Each row is a point on a landscape with many valleys, with its height.
A ball rolls from a point to the lowest of its 6 nearest points, and stops where none of them is lower. Distance is the straight distance between rows; heights are no part of it.
z_2 height 659: [127 131 126 121 121  79 116 135 156 100 131]
z_204 height 504: [158 104 178 106 114 104 172 135 134  93 101]
z_912 height 263: [149 113 126  70 118 121 133 108 154 123 124]
z_270 height 578: [146 108 161 118 120  83 154 137 147  84 111]
z_949 height 116: [ 57 177 122 217 145 116  44 130 142 152 137]
z_574 height 467: [131 151 109 119 141 118 115 130 130 122 132]
z_184 height 555: [153  92 140  99 107 174 164 122  99 143 114]
z_363 height 215: [134 158  93 102 141 131 100 120 135 139 134]
z_512 height 102: [ 88 179 100 179 146 116  55 133 132 141 137]
z_193 height 254: [ 78 137 134 157 113  74  78 129 181 124 140]
z_308 height 331: [157  74 168 121  78 190 189 140  79 156 116]
z_992 height 257: [147 108  78  77 130 194 126 105 106 174 151]
z_502 height 170: [124 163 120  97 110  93  68  95 170 155 151]
z_971 height 144: [142 137 143 179 166 125 165 145  92 100 115]
z_71 height 137: [134 157  86  91 141 155 105 108 125 165 144]
z_353 height 118: [ 86 169 119 159 126 104  53 121 153 143 147]
z_630 height 317: [151  90 168 147  80 195 193 151  47 163 121]
z_580 height 310: [164  96 176 107 103 144 190 136 105 125  94]
z_950 height 430: [151  87 113  96 123 201 148 112  90 160 135]
z_886 height 505: [126 148 113 112 131 105 112 125 147 119 136]
z_556 height 446: [102 133 130 141 123  76 101 133 168  99 139]
z_213 height 415: [147 113 165 142 131  97 166 143 128  84 103]
z_229 height 322: [142 100  90  98 129 210 136 116  87 171 138]
z_923 height 225: [152 110 102  57 114 163 133  93 136 165 146]
z_796 height 95: [138 153  97  61 115 137 102  86 160 176 152]
z_373 height 616: [154 105 135  90 129 143 155 119 116 123 113]
z_843 height 459: [106 150 116 145 135  89  87 133 156 112 140]
z_91 height 156: [104 120 152 212 159  69 158 155 136  77 134]
z_578 height 386: [120 163 107 147 143 112  93 138 135 115 141]
z_443 height 279: [147 116 135 135 134 182 171 139  80 138 110]
z_262 height 305: [155  91 135  67 104 150 157 111 128 133 114]
z_160 height 123: [105 188  89 150 150 130  71 126 129 147 134]
z_340 height 196: [ 75 144 138 155 110  82  46  96 185 149 148]
z_418 height 187: [146 128  86  68 126 167 122 102 129 171 146]
z_319 height 383: [111 144 122 118 113  81  86 119 166 125 139]
z_426 height 262: [104 165 111 141 129 102  78 129 141 132 138]
z_550 height 69: [ 83 175 107 166 135 111  49 119 147 144 139]
z_546 height 224: [160  75 186  93  93 135 186 128 120 125  99]
z_406 height 212: [160  67 181  82  73 147 189 125 112 132  98]
z_427 height 266: [135 153  95 121 161 157 130 137 109 133 130]
z_173 height 290: [104 122 144 165 134  75 123 148 157  84 135]
z_965 height 320: [155  89 156 130 107 189 186 141  68 148 113]
z_985 height 141: [ 48 157 140 203 135  95  54 124 167 138 138]
z_805 height 218: [140 140 123 151 163 147 154 138  92 117 112]
z_228 height 133: [128 139 132 199 167 100 154 153 108  89 125]
z_589 height 422: [144 128 103 104 147 165 144 125 113 135 124]
z_351 height 202: [ 99 166 106 176 149 105  89 148 135 116 139]
z_698 height 458: [158  95 155  93 108 138 168 119 123 115 102]
z_273 height 400: [ 86 141 126 172 127  77  95 143 160 104 145]
z_664 height 193: [109 106 160 173 125  55 147 155 170  66 133]
z_62 height 300: [ 63 126 149 177 122  63  96 148 188 105 141]
z_750 height 348: [152  91 170 114  98 167 193 134  91 134 105]
z_219 height 582: [138 138 122  97 126 106 119 121 147 117 132]
z_293 height 273: [ 60 139 143 187 126  82  81 144 180 121 142]
z_545 height 161: [123 170  82 121 155 152 100 123 116 148 135]
z_514 height 162: [117 116 154 187 140  67 150 151 142  73 122]
z_604 height 221: [129 155 108 163 165 124 132 148 112 104 126]
z_685 height 264: [158  78 129  52 100 160 153  99 130 155 127]
z_141 height 227: [145 130  95  81 141 155 119 113 125 153 134]
z_422 height 179: [121 170  93 128 146 119  92 128 130 133 133]
z_538 height 357: [125 135 129 157 150  96 135 141 134  93 127]
z_67 height 558: [137 137 125 128 150 128 141 134 121 107 120]
z_441 height 201: [152 121 153 143 144 144 177 139  93 115 104]
z_881 height 314: [154 106 166 144 109 173 195 140  68 147 103]
z_978 height 157: [146 136 110  66 112 108 112  98 165 140 150]
z_447 height 452: [156 106 158 115 126 138 177 131 108 113 101]
z_356 height 334: [153  82 147 130 100 205 171 139  61 161 121]
z_734 height 199: [138 138  79 103 152 180 121 118 111 152 137]
z_819 height 286: [150 126 150 145 142 121 158 139 111 101 110]
z_772 height 148: [ 69 159 126 207 149  95  94 155 151 110 145]
z_863 height 379: [154 110 126  71 124 143 149 114 135 130 122]
z_771 height 200: [152  90 105  73 118 185 143 101 113 159 138]

Two balls start at each pair of points below. Name the first point that both come to, or write -.
z_356, z_819 | z_971
z_427, z_574 | z_160
z_308, z_447 | z_441
z_630, z_805 | z_971
z_685, z_262 | z_796

Write out the way that a ball takes from each point below.
z_141 | z_71 > z_796
z_664 | z_91 > z_228
z_698 | z_546 > z_406
z_965 | z_443 > z_441 > z_971 > z_228
z_204 | z_546 > z_406
